Points on a hilly landscape, in no order, each with its height.
From any point a ball rolls to the lowest of the 2 points nearest to it. It stops when none of these is lower. Distance is the straight distance between rows; heights are no part of it.
<1895>: 83 123 92 70 106 105 116 115 73 104 126 120 107 86 86 134 113 71 115 112
 102 90 103 115 99 95 51 81 101 110  h=568
<78>: 87 116 122 80 59 88 93 129 63 62 104 83 126 88 115 108 99 89 121 83 72
 77 88 98 99 111 53 101 79 127  h=457
<110>: 89 80 105 110 105 115 112 83 115 71 90 108 64 125 105 63 73 108 76 96
 127 80 87 124 130 155 96 105 80 123  h=470
<1398>: 96 118 134 87 108 91 97 111 88 88 111 102 121 81 94 118 120 71 109 85 81
 111 90 100 97 124 31 79 62 103  h=395
<555>: 95 102 124 102 84 101 69 89 122 87 99 83 132 92 84 97 109 93 114 46 90
 93 101 107 77 109 73 109 83 132  h=485
<529>: 92 60 115 103 89 121 108 116 88 62 73 98 69 118 119 70 51 146 76 108 104
 112 75 114 107 151 128 117 79 120  h=137
<258>: 114 112 122 88 123 99 121 82 112 84 88 120 73 121 107 63 96 93 74 90 112
 91 85 86 123 135 106 88 84 73  h=578
<597>: 89 147 124 79 92 115 96 90 105 114 117 82 147 87 73 132 104 81 105 78 79
 121 104 83 101 116 93 111 123 125  h=492
<1374>: 87 124 126 91 97 146 107 91 110 104 133 102 89 88 65 107 102 119 93 89
 98 101 92 120 121 132 104 105 117 119  h=446
<1894>: 87 98 88 111 93 97 74 83 126 103 119 76 138 84 94 121 87 91 104 111 94
 103 94 88 61 76 137 122 93 90  h=229
<505>: 79 72 112 104 88 94 107 126 75 75 95 86 55 99 111 85 87 132 106 143 99
 124 73 113 150 92 127 110 78 88  h=162
<1290>: 115 102 143 119 100 122 104 104 129 80 108 102 105 103 102 91 63 121 60
 93 99 110 40 104 112 146 124 116 59 81  h=273
<515>: 143 111 64 124 107 81 95 81 97 148 80 145 105 120 104 127 106 91 96 98
 94 68 112 106 106 73 112 102 139 102  h=385
<1486>: 95 97 93 84 146 105 131 89 107 129 95 116 59 98 71 91 107 107 77 123 125
 105 104 111 118 121 118 78 122 79  h=217
<1839>: 66 59 79 116 91 116 84 112 104 89 88 87 73 107 94 85 86 112 75 89 150 87
 93 133 112 100 111 104 84 112  h=360
<206>: 118 80 77 86 105 68 111 112 121 98 69 86 99 122 116 76 127 78 121 54 122
 97 121 111 97 80 56 80 89 90  h=500
<1203>: 104 107 94 90 101 72 104 112 68 79 109 103 111 108 116 115 108 73 123
 118 85 97 120 78 123 86 72 84 85 87  h=445
<1771>: 125 103 126 81 106 86 118 82 86 88 87 124 52 125 111 51 97 109 107 101
 99 89 112 73 98 121 134 102 118 89  h=641
<1384>: 125 91 92 97 112 73 107 86 133 96 75 97 105 120 115 59 116 83 111 52 113
 98 101 98 94 94 70 79 81 71  h=529
<1751>: 141 117 88 118 122 83 97 77 123 99 88 118 120 118 117 82 104 79 108 68
 108 114 93 73 84 97 83 74 86 59  h=554
<1888>: 110 103 123 84 105 102 114 107 83 84 110 96 79 98 100 71 115 121 129 94
 90 123 118 88 103 104 83 80 102 69  h=717
<1147>: 96 112 109 110 82 93 85 97 91 69 86 98 106 118 120 71 94 98 75 68 105 57
 88 98 126 91 89 109 70 94  h=522
<237>: 96 92 128 102 94 102 103 119 91 79 109 95 91 97 116 94 92 126 103 132 89
 120 82 87 129 87 129 117 73 77  h=205
<1487>: 68 82 90 106 74 112 73 101 93 86 92 96 83 105 92 85 82 113 74 83 139 68
 93 112 111 83 135 124 88 117  h=331
<442>: 106 125 71 108 118 111 79 74 114 135 105 104 143 80 94 135 97 91 80 118
 78 122 105 75 72 81 125 104 124 89  h=131
<606>: 125 129 103 117 85 97 79 84 107 87 111 115 134 110 107 100 83 90 99 77
 92 93 90 70 95 91 120 116 94 88  h=154
<525>: 94 89 84 102 126 89 100 98 103 113 109 84 123 82 91 137 122 69 122 126
 75 121 122 84 59 99 61 80 110 97  h=440
<1137>: 115 124 94 97 127 109 94 89 73 145 100 116 95 79 108 97 98 106 86 141 88
 144 117 61 106 68 128 97 124 78  h=194
<624>: 105 90 135 86 120 116 124 103 104 84 108 100 66 102 87 64 103 133 110
 105 99 123 109 96 101 131 103 84 102 83  h=734
<1602>: 124 100 118 113 123 95 82 81 124 101 101 99 134 93 94 104 107 87 108 78
 91 125 100 74 67 103 80 85 81 77  h=577
<1480>: 61 81 92 86 73 105 88 126 62 80 87 84 103 87 112 94 114 103 122 68 119
 91 118 121 72 86 57 92 90 122  h=456
<1149>: 95 69 95 79 115 78 119 106 104 71 77 93 48 124 107 65 67 117 98 123 116
 125 70 111 129 147 134 93 76 94  h=312
<1140>: 119 101 109 128 80 73 63 108 101 75 79 80 154 101 131 84 87 98 95 65 81
 91 85 80 69 104 90 109 64 102  h=333
<570>: 90 108 124 93 75 85 96 133 56 64 102 78 114 94 123 90 100 113 113 100 72
 92 98 101 113 95 68 102 69 99  h=486
<1385>: 63 66 85 100 85 104 84 122 93 91 95 80 101 92 101 106 114 101 98 75 140
 85 113 132 89 85 64 97 78 126  h=425
<418>: 112 89 136 117 87 77 73 126 90 79 83 66 142 90 122 79 100 114 90 83 65
 103 84 95 73 102 80 117 56 94  h=367
<1269>: 94 120 132 93 109 113 109 104 95 84 117 112 91 94 97 99 118 89 96 81 108
 103 90 117 130 124 41 76 70 89  h=366
<1366>: 102 103 101 103 111 101 116 79 117 99 106 121 70 106 89 76 76 97 83 106
 130 82 84 99 73 108 161 102 94 84  h=71
<1694>: 94 120 126 94 113 124 120 104 88 87 115 115 66 99 93 86 101 103 90 97
 110 115 88 113 142 148 61 77 85 87  h=343
<1371>: 85 112 120 84 72 116 107 117 68 75 123 105 74 95 95 85 98 129 117 98 99
 88 98 118 118 105 80 103 98 109  h=396
<1748>: 115 100 106 115 93 75 93 106 102 81 96 91 118 99 129 70 90 108 107 98 96
 112 90 81 88 82 117 99 69 57  h=260
<35>: 137 113 122 120 83 80 103 119 93 81 97 97 138 105 150 65 85 119 95 97 74
 106 75 72 93 94 119 114 75 65  h=224
<1542>: 108 116 53 113 115 105 97 77 126 140 87 117 139 87 84 148 108 87 73 104
 82 80 113 102 83 78 113 99 130 93  h=174
<975>: 80 106 82 90 118 110 116 96 84 137 107 106 78 71 74 127 121 118 82 145
 88 102 115 126 115 88 107 88 122 76  h=216
<1241>: 145 105 100 102 91 66 100 81 82 104 83 129 62 123 123 54 94 101 121 100
 108 95 106 71 103 98 136 101 124 80  h=661
<1562>: 109 113 142 73 72 116 116 131 75 99 133 92 127 81 122 121 106 125 123
 113 61 137 106 66 109 104 98 118 101 100  h=52
<705>: 78 80 78 100 104 87 94 102 101 98 111 88 94 101 88 103 106 104 104 120
 117 92 110 115 99 63 117 107 85 81  h=426
<416>: 109 86 70 123 85 93 75 89 108 98 86 99 111 106 110 74 89 107 109 76 125
 88 110 95 53 68 116 103 103 96  h=527
<378>: 66 68 111 101 82 90 65 112 97 82 103 52 119 80 96 114 104 97 119 100 89
 104 106 102 59 92 83 109 70 118  h=325
<1742>: 108 78 83 114 108 93 100 92 143 106 78 102 109 116 107 79 108 80 91 54
 143 72 106 120 72 70 86 98 91 103  h=309
<843>: 99 83 91 104 98 105 113 81 127 90 73 111 74 118 116 48 95 92 77 63 149
 64 99 109 70 97 110 102 97 105  h=270
<1430>: 105 105 114 111 115 82 90 103 106 98 107 90 134 85 138 116 94 81 96 131
 77 147 84 59 79 85 113 106 56 56  h=594
<797>: 99 134 133 87 93 134 95 92 116 102 123 89 120 92 73 106 108 112 102 66
 88 105 101 96 104 114 104 114 122 114  h=471
<1558>: 104 122 127 97 70 93 74 91 117 82 96 72 153 106 98 109 91 92 112 58 79
 96 93 81 94 115 99 127 97 128  h=513
<497>: 97 94 86 110 133 113 118 88 149 128 100 112 106 83 67 121 117 99 70 92
 124 64 109 141 100 88 101 99 107 98  h=181
<363>: 77 129 120 86 80 92 99 94 112 107 101 64 157 84 67 145 104 56 120 93 79
 111 96 84 85 127 90 104 134 138  h=515
<1249>: 92 89 85 100 119 97 120 89 107 130 96 109 73 88 69 101 119 114 87 125
 102 83 114 124 107 90 122 94 120 77  h=172
<1704>: 83 63 105 117 105 141 101 100 122 89 113 81 73 93 71 101 74 140 98 130
 103 128 79 131 102 126 132 112 103 103  h=79
<1068>: 107 93 123 109 122 112 91 85 129 103 111 91 110 82 83 88 104 112 111 91
 102 125 98 93 64 96 104 93 87 65  h=597
<568>: 86 125 89 64 96 109 124 115 74 101 128 134 77 88 89 109 113 103 126 115
 124 81 91 141 108 99 54 84 105 95  h=548
<1825>: 86 81 84 106 112 117 128 97 127 110 102 111 63 96 76 93 110 113 84 99
 132 68 110 164 109 119 83 92 121 124  h=402
<1146>: 120 137 91 98 97 107 92 91 65 123 108 130 106 98 94 115 110 98 106 100
 75 101 128 82 116 84 107 102 148 109  h=323
<634>: 93 57 130 109 67 133 104 139 92 62 91 77 79 102 118 81 70 159 82 104 93
 117 61 113 122 125 116 124 78 112  h=93
<210>: 89 88 74 115 68 92 73 99 97 95 97 92 104 93 116 86 74 107 99 102 117 91
 92 91 68 60 155 119 87 86  h=498
<935>: 113 116 95 101 79 106 89 99 88 89 109 101 120 104 101 105 106 108 141 76
 70 98 124 91 86 93 85 102 134 126  h=463
<1608>: 75 84 100 106 119 125 102 95 116 107 116 89 77 87 68 104 103 128 94 121
 104 108 92 131 103 106 117 100 106 90  h=121
<1823>: 63 88 89 89 85 104 93 105 108 106 111 71 120 70 71 129 116 100 114 92 93
 80 106 143 60 93 72 102 106 135  h=193
<1323>: 109 122 111 95 135 126 112 81 116 116 108 122 109 95 84 109 125 72 84 63
 110 105 112 101 104 94 58 78 109 98  h=409
<811>: 105 103 89 100 84 73 105 98 89 85 74 113 91 135 123 73 104 78 86 74 124
 54 103 99 136 77 85 107 77 88  h=499
<1280>: 91 81 101 73 92 83 117 110 88 72 66 87 54 119 119 38 112 116 100 78 123
 88 108 107 123 116 85 88 90 94  h=668
<1418>: 95 116 84 102 104 88 83 98 78 106 122 103 124 93 107 139 98 74 111 140
 76 111 116 63 110 84 120 111 114 107  h=476
<1511>: 93 114 108 91 57 101 79 98 70 87 105 99 90 106 98 87 95 112 104 79 93 67
 115 93 121 80 119 129 123 131  h=632
<93>: 82 92 82 101 118 85 95 99 94 107 117 90 110 96 101 131 107 83 109 141 91
 107 120 89 94 71 108 107 98 79  h=453
<1142>: 85 110 98 85 86 119 114 104 104 103 112 113 99 87 92 103 124 97 112 64
 105 62 111 155 83 82 56 96 125 143  h=400
<1479>: 114 102 155 105 103 135 95 100 129 95 115 93 109 91 87 98 91 125 70 83
 97 126 66 94 112 141 102 112 68 85  h=299
<144>: 93 81 82 115 109 83 76 85 130 98 106 82 137 96 91 121 96 79 106 96 97 91
 102 87 58 80 99 108 87 97  h=262
<39>: 154 107 82 111 117 81 119 78 94 166 57 143 74 121 108 106 115 87 94 98
 102 61 112 114 113 83 113 98 151 87  h=411
<1499>: 67 112 73 92 80 87 102 98 98 107 112 71 132 86 87 159 104 61 106 138 64
 87 111 85 91 101 111 113 143 128  h=562
<1101>: 104 87 65 114 77 66 77 94 76 124 87 100 102 96 102 117 101 109 111 127
 87 70 124 107 88 59 133 125 131 107  h=438
<430>: 94 115 70 96 91 92 100 103 88 111 109 105 122 95 80 142 111 74 114 107
 75 72 122 102 99 83 96 108 131 127  h=588
<719>: 111 86 82 92 100 65 102 102 109 92 85 88 89 114 111 59 102 100 118 99
 120 105 99 87 97 81 119 85 87 55  h=302
<106>: 118 103 79 108 123 88 100 97 95 110 99 114 122 116 101 120 116 74 126 94
 90 116 125 82 88 90 66 75 119 95  h=408
<10>: 80 101 86 98 142 100 100 94 120 123 110 95 108 98 83 129 115 74 78 116
 129 120 102 97 111 83 87 88 73 70  h=631
<1020>: 109 102 106 106 122 102 103 84 132 102 103 113 123 108 93 114 120 64 97
 57 107 85 111 107 97 87 58 90 96 111  h=431
<1730>: 88 85 133 115 91 108 80 112 102 79 107 80 91 86 89 89 105 121 100 85 101
 113 79 137 106 125 56 95 52 100  h=363
<757>: 138 130 78 128 88 85 75 74 92 124 98 132 105 107 105 100 89 118 112 103
 90 90 99 82 85 85 150 113 150 104  h=381
<1051>: 94 88 106 104 129 131 119 77 113 91 110 121 65 114 83 91 73 110 83 110
 110 106 100 131 119 171 103 97 108 127  h=447
<1527>: 79 61 103 89 89 77 98 115 67 89 79 92 40 107 108 69 87 125 103 132 122
 103 89 104 130 89 146 104 95 98  h=212
<1064>: 119 97 80 104 96 103 130 129 113 129 60 118 102 122 122 116 118 76 107
 73 107 48 139 165 93 58 76 103 129 141  h=704
<754>: 139 122 70 119 104 93 81 74 95 119 94 139 112 123 107 114 109 109 117 96
 79 101 112 87 95 87 110 93 152 111  h=354
<1549>: 106 123 96 108 107 108 80 91 118 122 116 84 156 85 113 135 88 84 96 121
 76 149 95 47 67 92 127 117 111 103  h=171
<1244>: 109 89 79 102 84 100 115 102 95 132 63 121 73 111 109 89 122 102 94 74
 116 45 134 142 95 63 92 110 141 128  h=682
<693>: 106 110 61 121 103 76 73 90 104 109 112 105 132 100 121 144 91 80 110
 155 74 116 100 55 78 94 133 114 128 115  h=493
<1584>: 107 113 136 79 59 115 105 123 81 88 127 89 119 92 104 102 102 134 131 93
 67 114 114 84 102 97 109 123 114 111  h=95
<83>: 77 100 131 93 117 126 88 109 101 109 125 73 113 75 101 141 103 100 89
 136 82 164 83 88 103 101 82 106 63 85  h=494
<64>: 144 134 114 119 84 88 82 100 93 76 95 113 139 111 139 82 87 101 93 81 72
 89 83 67 109 102 104 113 87 85  h=188
<510>: 107 133 114 88 102 120 93 94 75 127 114 113 101 80 85 112 108 118 92 113
 75 108 118 84 114 91 132 112 141 101  h=294
<1338>: 75 83 76 105 70 95 61 102 84 102 96 84 108 92 97 102 88 116 102 108 104
 84 109 102 79 58 148 130 113 111  h=474
<1429>: 102 86 128 110 103 106 115 110 115 75 98 94 88 102 107 80 79 123 85 115
 105 114 58 94 106 115 134 102 62 65  h=241
<989>: 91 106 123 97 84 123 117 118 76 70 120 102 65 100 99 82 90 130 110 104
 104 106 81 132 135 142 66 91 85 101  h=369
<1650>: 120 129 111 93 109 119 107 82 88 104 106 132 84 109 94 85 111 98 112 78
 85 102 123 83 107 98 88 91 135 93  h=355
<36>: 144 124 96 107 104 79 97 91 83 102 91 129 93 112 129 67 99 101 116 107
 100 123 107 54 114 91 123 91 112 63  h=679
<792>: 94 110 94 98 81 101 86 92 92 100 115 100 107 105 79 113 101 98 102 86 92
 67 116 105 115 77 117 120 122 120  h=611
<692>: 68 67 93 104 88 91 75 110 97 87 113 49 117 86 103 125 100 98 121 131 74
 112 114 92 52 81 105 117 98 117  h=290
<1367>: 125 93 53 125 118 61 96 109 97 95 84 119 113 136 122 132 112 85 134 135
 97 114 108 57 90 98 83 72 127 115  h=444
<631>: 77 80 70 107 95 94 89 97 110 109 104 67 130 79 84 130 115 97 117 110 68
 86 122 112 47 88 94 103 127 122  h=242
<1589>: 105 127 117 104 123 100 109 92 101 88 98 116 89 116 107 82 89 86 60 98
 116 92 73 88 147 114 102 91 61 61  h=561
<288>: 108 95 115 60 127 77 126 73 93 91 81 121 41 136 104 57 98 107 99 105 113
 90 106 99 99 147 127 102 104 116  h=620
<641>: 107 121 75 90 141 109 120 89 94 156 82 120 93 93 83 104 114 86 70 107
 111 110 122 89 117 73 91 75 123 79  h=295
<615>: 79 86 96 120 79 135 95 101 100 83 129 100 75 102 81 101 67 106 92 103
 112 100 76 140 149 139 91 108 90 122  h=66
<286>: 116 122 90 96 140 118 122 75 113 152 79 142 81 94 79 102 108 84 50 93
 111 80 111 101 108 93 112 85 135 87  h=329
<1168>: 130 99 87 83 115 80 127 88 97 123 83 118 59 124 100 72 126 88 112 86 109
 89 125 97 117 96 94 84 133 83  h=473
<1206>: 88 135 92 81 108 121 106 95 65 140 107 110 93 62 83 126 113 117 79 134
 71 110 119 98 109 84 110 88 134 93  h=258
<202>: 95 98 75 112 127 103 106 89 134 132 96 109 128 86 76 135 119 85 82 103
 104 77 121 120 84 75 100 101 110 86  h=145
<604>: 84 105 109 95 139 147 112 99 95 119 113 98 70 82 79 106 89 110 75 126
 113 152 88 96 130 121 91 74 93 84  h=291
<592>: 102 103 131 90 90 100 107 133 79 101 118 92 139 83 149 126 100 102 111
 134 48 140 100 49 121 92 107 123 83 95  h=94
<152>: 100 110 103 86 130 95 108 98 97 121 104 101 88 89 118 92 104 99 93 146
 103 158 100 65 112 73 134 93 93 49  h=235
<161>: 64 105 106 89 115 116 96 104 98 113 132 92 107 77 75 152 112 79 99 120
 104 131 87 117 98 116 53 83 70 104  h=601
<1217>: 107 96 103 85 132 102 135 75 123 95 88 124 58 127 91 67 111 94 84 91 128
 77 108 111 110 130 102 89 110 106  h=598
<1066>: 90 82 105 95 82 80 89 110 60 101 99 100 64 103 103 80 94 119 109 124 108
 87 113 102 119 70 135 115 109 96  h=259
<943>: 66 111 109 81 77 109 90 107 97 91 125 86 110 74 77 122 109 97 121 88 106
 91 87 138 86 119 60 100 86 140  h=149
<581>: 109 103 84 97 88 74 106 108 84 85 94 113 103 126 111 104 110 72 113 88
 107 67 120 95 127 75 69 97 87 99  h=475
<1765>: 97 92 85 102 66 96 86 98 63 117 82 111 70 104 99 90 110 108 98 81 111 51
 128 119 101 70 112 120 142 132  h=659
<132>: 130 89 58 128 112 94 107 96 135 127 70 123 135 125 106 124 106 82 108 77
 93 69 120 127 72 71 86 97 131 125  h=579
<463>: 97 65 69 72 105 76 113 119 121 104 71 74 72 112 103 66 126 104 109 70
 145 95 120 118 101 83 85 84 93 86  h=460
<1741>: 106 124 117 98 92 111 83 90 123 105 121 90 144 85 100 123 86 94 92 96 91
 119 83 69 84 93 134 124 89 83  h=192
<1653>: 90 86 91 102 106 114 126 111 122 114 101 106 93 88 90 105 126 102 98 77
 128 62 122 163 90 81 66 95 119 125  h=372
<1441>: 106 91 146 90 56 119 102 129 87 78 111 81 108 94 112 82 95 150 103 91 74
 106 93 87 111 102 111 122 89 101  h=146
<1201>: 72 69 87 108 99 90 83 105 110 86 96 75 103 104 94 100 100 98 91 87 136
 84 93 118 105 79 90 101 61 95  h=393
<277>: 79 110 114 85 132 116 93 102 87 122 118 76 115 72 95 137 111 82 97 130
 77 150 115 74 75 95 69 86 92 96  h=469
<1444>: 121 128 105 98 114 117 93 107 68 126 112 113 117 85 133 105 91 103 100
 138 79 153 119 38 116 75 121 103 110 95  h=161
<1776>: 87 115 125 85 84 129 106 111 79 96 135 106 75 93 80 107 94 124 104 115
 93 99 96 112 136 112 113 108 108 108  h=422
<1346>: 74 77 128 97 93 100 83 117 98 83 111 69 103 81 88 109 111 115 119 99 95
 119 94 124 81 107 62 97 52 102  h=362
<679>: 75 114 96 77 118 112 113 108 98 121 124 113 115 65 78 149 119 65 105 109
 111 102 92 127 81 108 36 80 90 119  h=585
<1464>: 105 112 122 101 108 88 100 113 75 82 105 93 122 92 111 117 110 71 111
 105 72 115 109 74 101 106 54 80 72 88  h=419
<994>: 69 111 112 95 90 96 90 103 115 102 114 57 143 84 83 153 98 48 103 121 73
 118 94 63 90 121 106 117 118 126  h=536
<91>: 114 118 91 108 108 109 103 69 119 121 99 132 92 106 79 96 98 88 76 84
 115 66 100 102 100 89 127 108 122 96  h=361
<1332>: 89 105 111 99 131 96 95 97 110 102 108 86 117 93 108 116 100 79 83 123
 104 137 81 78 104 86 98 92 50 49  h=612
<1483>: 89 77 106 105 109 110 108 92 113 89 101 105 66 103 82 84 68 125 85 125
 116 98 74 114 88 116 163 113 96 101  h=27
<1368>: 102 108 93 81 137 97 122 87 116 123 97 107 74 92 93 77 92 94 80 129 122
 140 83 78 89 104 151 78 98 52  h=277
<440>: 98 86 88 122 84 78 67 96 108 78 86 83 141 101 110 103 85 77 102 76 100
 83 99 79 68 85 93 108 72 108  h=297
<1004>: 89 109 92 75 99 104 128 109 70 108 116 121 57 88 77 92 118 116 116 119
 113 79 111 139 113 99 84 86 126 96  h=528
<709>: 98 113 103 88 71 111 96 101 80 82 108 105 102 102 99 95 111 98 133 60 89
 76 119 114 86 89 64 100 116 131  h=435
<782>: 139 106 90 82 122 86 143 89 100 151 62 135 51 119 104 87 132 84 99 90
 102 69 122 123 120 96 92 88 153 97  h=441
<1843>: 123 132 113 94 90 109 89 112 83 118 115 107 144 85 136 124 90 102 102
 125 70 148 106 31 119 93 125 119 108 113  h=133
<301>: 112 115 116 113 70 78 78 110 115 83 103 75 170 96 132 122 81 86 103 107
 65 113 72 50 92 111 123 128 80 105  h=558
<541>: 91 110 94 83 149 119 118 95 91 137 102 109 70 87 75 97 108 103 61 126
 120 131 110 91 124 99 105 72 111 80  h=253
<1644>: 118 128 99 120 89 96 101 84 107 101 116 121 103 98 105 90 75 86 88 93
 113 97 80 78 85 85 151 107 89 70  h=117
<1312>: 117 89 54 128 119 103 102 107 123 127 83 106 130 111 97 165 110 48 97
 124 75 95 97 71 75 110 72 69 144 136  h=624
<1231>: 125 85 51 127 102 74 88 89 123 109 83 111 126 130 109 105 102 95 126 85
 107 90 116 99 57 75 94 92 116 108  h=555
<235>: 93 83 71 113 75 88 72 106 91 79 80 88 129 113 116 106 92 85 112 68 105
 77 121 85 77 80 84 107 107 136  h=336
<248>: 105 78 151 115 92 130 100 110 117 87 108 83 87 90 91 90 91 133 97 93 85
 133 67 128 112 156 73 99 64 97  h=332
<207>: 94 79 104 64 104 85 123 89 82 87 67 107 29 133 109 46 107 114 97 96 126
 78 115 112 113 134 107 98 111 126  h=642
<1150>: 104 71 78 111 113 102 113 105 141 120 76 96 106 100 98 93 122 94 92 66
 133 65 128 148 73 66 84 99 114 116  h=341
<737>: 93 81 140 108 115 126 97 113 111 96 110 79 89 82 97 120 103 123 98 128
 90 170 66 109 115 117 82 99 57 69  h=514
<131>: 129 111 67 125 84 65 66 83 74 117 101 121 111 106 120 116 93 106 122 134
 89 91 107 81 93 70 148 118 129 110  h=406
<1764>: 67 104 103 101 68 129 86 109 99 91 135 82 100 83 77 126 88 108 112 98
 111 101 74 150 123 123 77 112 86 130  h=109
<1801>: 96 68 101 92 109 99 127 115 93 74 96 90 47 114 97 79 77 118 113 129 106
 140 77 124 146 152 102 84 80 89  h=344
<1817>: 90 117 124 86 135 145 123 96 86 104 115 119 59 93 80 93 93 114 81 117
 112 129 98 103 129 143 82 75 109 101  h=318
<308>: 89 83 112 107 98 119 101 83 127 77 84 102 78 108 102 57 74 116 73 68 137
 84 81 109 66 122 126 105 86 109  h=237
<986>: 106 103 84 75 108 82 133 113 81 125 95 119 64 106 87 94 130 93 122 106
 111 82 128 127 118 82 79 83 123 87  h=503
<732>: 124 104 77 79 119 70 116 91 114 113 92 108 72 109 100 67 106 84 107 103
 123 116 98 75 101 98 128 79 105 50  h=320
<1318>: 93 91 106 84 91 81 112 120 88 74 92 81 79 108 110 61 118 113 119 85 104
 104 104 113 116 104 63 76 76 77  h=693
<389>: 126 121 102 126 94 82 86 105 109 94 110 98 154 89 149 118 77 87 105 121
 80 133 77 49 71 98 122 106 66 76  h=580
<1437>: 93 107 95 101 53 80 92 118 76 65 100 80 132 104 107 120 91 72 128 94 66
 83 101 70 96 114 75 100 112 146  h=420
<1838>: 102 82 116 88 101 80 122 114 99 66 72 93 65 118 122 49 70 126 81 116 108
 108 63 100 112 127 146 101 67 78  h=278
<1093>: 119 93 49 122 112 97 108 103 132 133 69 126 143 115 104 160 108 77 102
 102 64 75 114 113 76 96 84 81 143 138  h=600
<666>: 118 105 48 131 124 70 83 89 104 110 96 119 128 119 117 148 101 70 106
 153 97 115 102 51 82 88 108 81 119 107  h=472
<280>: 85 60 70 82 111 84 119 116 120 99 93 77 54 114 89 70 111 108 104 101 144
 98 99 134 128 113 95 84 83 90  h=416
<863>: 102 117 124 112 94 104 96 98 96 74 108 110 92 115 108 83 82 103 59 98
 103 73 63 99 149 115 116 111 63 84  h=545
<1777>: 118 122 92 100 125 120 108 89 90 119 102 126 116 105 95 111 119 85 108
 72 84 112 123 91 92 89 62 72 131 102  h=384
<30>: 105 78 151 97 60 126 113 131 105 80 112 77 111 98 107 100 91 155 89 101
 77 121 61 101 127 119 113 129 79 106  h=143
<559>: 84 69 77 89 106 98 127 114 95 98 105 95 39 111 80 89 92 105 110 134 128
 121 90 143 147 134 93 82 97 92  h=377
<751>: 102 92 123 109 101 103 91 85 122 88 100 98 105 98 95 81 123 93 107 50
 107 89 107 121 87 96 54 92 82 115  h=459
<398>: 138 131 86 118 103 87 113 68 103 136 90 146 80 115 94 101 90 70 74 91
 126 69 91 91 90 86 143 101 123 81  h=386
<1311>: 92 76 116 119 96 117 99 109 105 63 74 87 80 116 119 59 62 133 58 88 113
 95 54 120 101 146 114 113 62 102  h=170
<564>: 76 87 104 105 73 110 80 107 82 91 107 95 69 100 88 98 80 122 90 116 115
 82 86 114 130 83 148 126 97 117  h=300
<94>: 99 110 111 103 56 86 74 101 112 83 100 66 164 99 112 106 71 92 110 84 84
 101 83 71 90 99 130 134 90 116  h=537
<1726>: 86 70 89 99 125 111 131 78 115 103 93 120 53 110 84 80 91 115 85 108 122
 78 113 156 106 153 100 95 124 142  h=427
<656>: 113 97 106 101 68 99 85 108 90 86 113 74 138 96 104 108 96 119 144 90 66
 118 121 78 67 101 97 111 123 128  h=490
<938>: 74 92 77 93 60 90 80 115 86 83 98 68 133 95 95 125 95 77 129 91 79 82
 112 89 73 97 91 108 124 154  h=383
<272>: 84 73 119 112 95 112 87 98 115 68 76 84 85 106 110 48 89 123 72 67 126
 88 80 119 91 133 92 101 65 99  h=204

Where does a ball stop that starts at each point below?
<737> | <505>
<1142> | <634>
<301> | <1777>
<36> | <1562>
<719> | <1483>
<1384> | <505>
<1726> | <634>
<1346> | <615>
<1730> | <505>

Call two points neighbours if one is among the 2 nearest of the other. Go from one point of each pair to the other, from neighbour to neighbour, staying as low as possible. Name the highest point that can't be avoided.
<615> and <1483> | <989>
<634> and <1483> | <732>
<615> and <505> | <1730>
<202> and <442> | <1542>
<634> and <1562> | <1441>
